Each row is a point on a tangle of strands that fork, close into loops and nearly touch. The rows are in no order.
Points whose rows are less than 112 apart are linked; no others are. Some points are linked to none.
<452>: [ 17  -6 -18  27  21 -12  25  24  21  31   7  26  25 -11  20   7  16 -18
 -11 -21]
<552>: [  3  21  44 -14  34  11  69   5  37 -32  61   8 -36  -5  13 -46  -4  -2
   2  19]
<404>: [ 75  15   1 -67 -13 -37 -46  10 -19  31 -33 -26 -32  35 -36  17 -34  14
  -4 -25]
<53>: [-17 -44  -1  23  18 -38 -14 -46  31   8  -3  -9  -7 -20  16  12 -19  11
 -28  25]
<175>: [-15  -5  -9 -28  19 -34  24  35  27 -31   8 -30 -22  28  16  11  -2  22
  31   1]
<241>: [-32 -71 -16  44 -13  -1  -4  -5 -12  58 -32   3  18 -13  -5   1 -27 -16
   8 -27]
<496>: [-59 -60   6  71  38  21 -29 -20   3  27  13   2  -8 -63  15   3   7  40
  19  45]
<1004>: [ 39  -4 -43  66 -46  50 -52  42  15  55  -2   3  21 -18   0   7 -20  30
  -6  21]
<42>: [ -3 -13 -22 -16 -11 -42  44 -19  23  10  -2   8 -18  47  24  19 -13 -52
 -12  27]
<981>: [ 27   1  31 -42 -10   2  -2  10   9 -65  13  -8 -25  58 -45  13  38  11
  19  -8]
<110>: [-40  14  50 -25 -48  13  43 -36  36 -53   9  -8 -28   7 -16 -18  -8 -29
  20  -3]
<651>: [-25  -2 -26   3  27  -5  39  41  34 -66  15 -19  -2   2  36 -21 -33  13
  43  22]
<400>: [-51 -42  61  -4   8 -23  26 -40  18 -28  24 -19 -52 -28 -12 -15  -4  24
  15  -5]
<830>: [ 55  23 -30  13  14  30   2  55 -45   7 -30 -33  75 -55  20  -7 -10  14
  22 -46]
<469>: [ 32  -4  28 -24 -41 -16  -6 -33   0  24 -31 -12   3  54 -34  29 -40 -36
 -40 -15]
<1063>: [ 22  33  18 -38 -21 -58 -87 -17 -15 -19   7   9 -80   1   0  17  -3  43
 -28   7]
<423>: [ 76  12 -29 -55 -57  45 -94  -5 -14  24 -26  -2 -11  19 -23 -16 -52  21
   7  -8]
<405>: [  8  22  22  -5  26 -27  47  17  23  46   8 -29   1  -6  27   3  -4 -16
  17 -44]
<685>: [-79 -36 -35  16  73 -14  36 -42 -16  28 -10  13  20 -14  67 -29   5 -40
  -4   8]
<529>: [ 70 102  19 -95 -26  -7 -69 -39 -17  19   2   7 -36  27 -37  16 -11  -1
 -10 -35]
<225>: [  1 -11   1 -24 -42 -59 -25 -58 -27  11 -28  -9 -39  33 -33  44 -31 -23
 -38   1]
<738>: [-19   5 -46  48   3  36   0  44 -69  61 -46  14  64 -50  66 -26 -16  -5
  -7 -38]
<1045>: [ 41  81   5 -61 -34  48 -44 -21 -27  29   0 -11   0  44 -74  19   0 -22
  54 -35]
<429>: [-22  13  15 -11 -16 -53 -20 -13  37 -35  29  -5 -55  -4 -33 -13 -13   6
  -2  35]
<345>: [ 71  26 -20 -65  -4 -26 -38 -10  14 -25 -10 -14 -14  61   5  28  -8  20
  11 -25]
<813>: [-55  -6  16   1 -35   8   0   4  41 -26 -13 -23  18  10  -4  36 -35  11
  14  -4]
<180>: [  3  20  11 -14 -41  35 -44  13  42 -42  25  -8  -2 -25 -29  -9  27  38
  49   3]
<706>: [-32 -62 -21  26  11 -33  12 -93  -1   0   6   1 -42  -7 -37  -7  45 -65
 -26  30]
<849>: [-17  27  21  -3  53  11  84  40  22 -26  47  23  12   6  40 -29  15 -17
 -24   4]
<215>: [-24  -2  38  21 -33  -1 -15  -5  60  -6  28  12 -17 -46 -29 -20  35  12
  15  -8]
<699>: [-23 -14  18  54  54  16   6  42  22   0  44  30  35 -58  17  -3  31  46
 -25  12]
<563>: [ 44  83  16 -78 -51  16 -93 -31 -41  38 -29   7 -21  30 -72  -2   4  -7
  21 -51]
<132>: [ 92  -2 -59  -7 -10  69 -24  57 -36  13   7 -13  55 -36  -8  -7 -35  17
   8 -20]
<455>: [ 55 -12  13 -19 -48  24 -17   0   4  36   1 -12  34  37 -63  24 -38 -39
 -23 -26]
<920>: [-69  15  11   4 -34   6  43  16  37 -22  17  -1 -22  15 -13 -23   9 -49
  25   3]
<620>: [ 94  36 -34 -14 -21  69 -50  17  -6  13  17   3  66   6 -41  -5 -10  -1
  22  -1]
<2>: [-40  55 -34  24  18  29  37  71 -19  -6  -6  -8  65 -26  34  20  22 -22
  27 -31]
<959>: [-60 -55  37  29   8 -13 -17 -60  13  -2  26  -5 -77 -61 -39 -27   0  17
   7  37]
<288>: [ 40 -18  -7  29 -59  64 -66  36  -1  46 -14 -31  23 -19 -35 -14 -26   3
  31  -3]
<735>: [-10  66 -27  15   9  43   9  39   8  -3  10 -21  79 -46  -9  -7   7 -14
  53 -48]
<750>: [  9   2  44   6 -47  -8 -11 -21  40  21  -5  -5  -8 -27 -25  -5  -3   0
  -6 -34]
<972>: [ 28  19   1   4  -4  36 -21  11  47 -30  17 -16  19 -48  26 -35  16  39
  42  -4]
<621>: [-23 -87  13  23  57   1  30 -31   5 -28  29   5 -35 -13 -29   5  25  20
 -24  28]
<245>: [ -5  72 -46   5  12   5  35  54 -58  17 -27  -2  62 -37  62 -33  32  -4
  -6 -46]
<636>: [-62 -34   7  -5  20 -33  54 -24  -8 -58  18   9 -56  43 -33  32  -6 -36
 -14  49]
<806>: [-12 -47 -63  39  30  -4  14 -15 -25  12 -35  -6  28 -28  53 -26  -3  17
  18  -7]
<974>: [  2  49  20 -27 -22 -27  25  19  20  10  -3 -31 -23  56 -38  64  18 -58
  -6   3]
<681>: [-27  26 -21  41  19  33   2  80 -56   5 -15  42  65 -51  45 -17  60  34
 -26  -6]
<162>: [-56 -54 -12  28  24 -11  47  20 -32  50 -34   1  44   2  17   9  -1 -26
   3 -22]
<664>: [ 30  58 -11 -25 -26 -29  -2  27  27  31 -13 -41 -15  38 -24  34 -13 -56
  26 -22]
<1000>: [ 27  10  22 -14  23 -18   9  -7  49 -38  45  10 -61 -17 -14 -36  -4  28
  -6  29]
<293>: [ -2 -13  -6 -15  17 -58 -58 -29  17 -23   3   5 -66   2 -20  16 -10  54
  -1  47]
<128>: [-18 -24  15  23   2 -20  31  -8  34   7  45  41 -37 -15 -13  -8  30 -30
 -54   9]
<875>: [-44 -53  47  23  39   3  43  -8  -4 -32  24  19 -29  -8  -3 -30   0  25
 -13   6]
<464>: [  6  18   2 -43 -34 -15 -61  16 -12 -39 -20  21 -45  56 -54  23  36  23
   3  -5]
<193>: [ 49  27 -31 -34 -14  -5  34  25   0   7  -3 -24  22  59 -15   8  -6 -52
  31 -18]
<340>: [ 37  -9 -37  62  -8  47 -24  42 -56  74 -31   9  43 -58  71 -28   7  31
  -6  -5]
<832>: [ 46 -25 -24  38  -7  31 -12  21  18  33  -3   7  49 -22   3  12  12  27
 -11  -6]
<401>: [ 39 -78  -2  12 -11  -9  14 -37  16  -5 -16  19   0  45   8  -3  20  -3
  -9  -4]
<635>: [-53 -15  43   4  62 -32  86  -9  -1  20  28   0 -43  13   1  -2   3 -50
 -26  11]
<339>: [ -6  54  23 -42 -49 -26 -20  11 -11 -14 -19   3 -48  62 -57  52  18 -24
   5  -2]
<659>: [-60 -16  22   3  11 -25  72  12   4 -23   4 -22 -45  25 -12   3   6 -46
  29  26]
<1003>: [-26  29  47 -43 -26  12  28 -29  34 -75  16   6 -38  45  -2  20 -22 -12
 -25  41]
<708>: [-51 -21 -35  11  39 -21  61 -14  29   4  12  11   6  13  47  -3 -12 -51
  -8  31]
<486>: [-55 -82 -13  31  85 -14  22 -47 -20   7   5  13   1  -9 -18  -3  27  -1
 -17  30]
<490>: [  5  56   1 -16  33 -15  46  26  28  17  10 -47  24   8  38  39 -16 -31
   9  -5]
<1023>: [-13 -19  14 -13  -7 -68  25 -32 -16 -43  10  -9 -85  42 -31  23   8 -37
 -18  60]
<914>: [-10 -35  37  17 -51   3 -69 -55   2  -1   3  19 -24  -1 -45  42 -12  14
 -37  18]
<725>: [ 59 -33   5  14  12   4 -35  23  24   0   1  -6  17 -27   4  -8  -6  56
  27  -5]
<788>: [ -9 -31 -43  12  10   9  37   3  36 -44  20  13   1 -12  62 -30  -5  -3
  -2  27]
<881>: [ 92  18  -1 -57 -27  10 -46   4 -11  37 -13 -31   9  17  -8 -20 -57  28
  12 -33]
<311>: [ -4  20  -9  27  33 -14  -9  57 -93  35 -36  34  66 -35  53 -22  44  45
 -42 -12]
<748>: [ 55  29 -28   0  16  27  40  13 -26 -25 -24 -27  64 -21  36  17   0  -7
   7 -49]
<1036>: [ 17 -40  -7  15 -57   7 -39  -3 -11  51 -37 -20  10  -7  -9 -16 -44   5
  30 -17]
<957>: [ 24  26 -12 -27 -59  46 -71 -13  14  15 -18  10  10  33 -26 -10 -17  24
  12 -10]
<841>: [-13  15  30   2  41 -52  57  18  36  20  38  23 -26  12 -23  19  17 -29
 -27  12]
<662>: [-64 -23   1  45  31  -8  38  28  18   1  53  59 -32  -6 -27 -27  43 -31
 -32  33]
<710>: [ 25  79  27 -69 -36 -38 -80 -39 -27  -5 -17  24 -57  14  -4  24  -7  24
 -31 -40]
<942>: [-36  -3  -5  25  31 -14  41  19 -36  14  -1  38  34 -19  65 -61  49  -1
  -7 -16]
<859>: [-40 -57   9  50   0 -10 -32 -21  22 -14  21  16 -42 -43 -24 -12  17  27
  21  61]
<1012>: [ 15 -34  -4  10 -41  37 -84 -11   7  -9 -28   9  15  18 -22  25 -10  38
 -14  18]
<417>: [-38  72  -1   2  36 -25  42  56 -87   4 -29  29  65 -13  58 -38  54  11
 -45 -10]
<680>: [ -1 -40 -15  72  25  43 -24 -13 -49  84 -18  38  30 -41  66 -35  43  43
  -9  19]
<976>: [ 27  14 -16  -5  -5  -9 -49  -2  30   0  -6 -25  38   9   8  35 -72  21
  -1  -4]
<18>: [ 41  45 -10 -21  29   7  38  28  17 -41  -5 -46  50  13  19  43 -13   7
  38 -15]
<819>: [-16 -41 -16 -34  -9 -33  36 -53  11 -55 -23  -5 -34  54  35  -6  -7 -27
   2  29]
<179>: [ 10  36  55 -49 -67   3  -6 -56  33 -25  -8 -15  -8  10 -17   2  -5 -15
  -4  -6]
<777>: [ -3  -5  27   8 -27 -66  25 -65 -26  -1   2 -19 -57  41 -18  50   6 -38
 -33  20]
<336>: [-19  12  -8  35  56  15  42  36  13 -37  57  46  33 -23  41 -20   7  23
 -55  30]
<479>: [ 50  12   1 -35  -5  11 -30   4  -7  -3 -29 -45  44  11  -6  16 -63  18
  21 -43]
<96>: [-31   5  -8  62  14  37  -6  35 -19   4  14  17  37 -59  47  -7  23  36
  -3  10]
<328>: [ 15 -12 -16 -24 -33   9   7  22   6 -18 -29  -8   9  52 -29   9  13  -7
  16 -29]
<204>: [-12 -13 -16  63  51  16 -12   4 -60  44  -9  45  10 -72  92 -66  61  36
 -18  33]
<58>: [ -6 -72 -17  -1  26   5  57 -52  -8 -19 -15   5  -2  39  25  14 -12   7
 -16   7]
<173>: [ 33  59  15 -43 -27  48 -50 -19  -2 -29   0 -12  36  18 -58  10  19   1
  89 -31]
<533>: [  6  -7 -43  32 -18  51   9  57 -44  26 -43 -21  74 -31  21  16 -33   6
   2 -45]
<654>: [-72 -35 -19  23 112   7  -3 -28 -47  27   6  32   1 -19  21 -35  36 -25
 -21  24]
<507>: [-34  -3  64 -32  -1  -3  18 -53   5 -73  19  -7 -70   7  -2  -2 -53  -5
 -20  61]

A fork is a point with three links, a tip a point with one. Leave the first point through the second and follow the links. Name the first fork or tip that comes.
<685>, <654> -> <496>
<173>, <1045> -> <735>
<849>, <552> -> <173>
<959>, <400> -> <708>

Name the points in between on the shortest way along the links from the first point to the second, in order.
<920>, <725> -> <110> <179> <750> <215> <180> <972>
<735>, <173> -> <2> <245> <417> <311> <681> <96> <699> <336> <849> <552> <1000> <429> <293> <1063> <710> <529> <563> <1045>
<750>, <455> -> <179> <110> <920> <659> <636> <1023> <777> <225> <469>
<132>, <1036> -> <830> <748> <18> <490> <405> <452> <832> <1004> <288>
<662>, <1003> -> <128> <841> <635> <659> <920> <110>
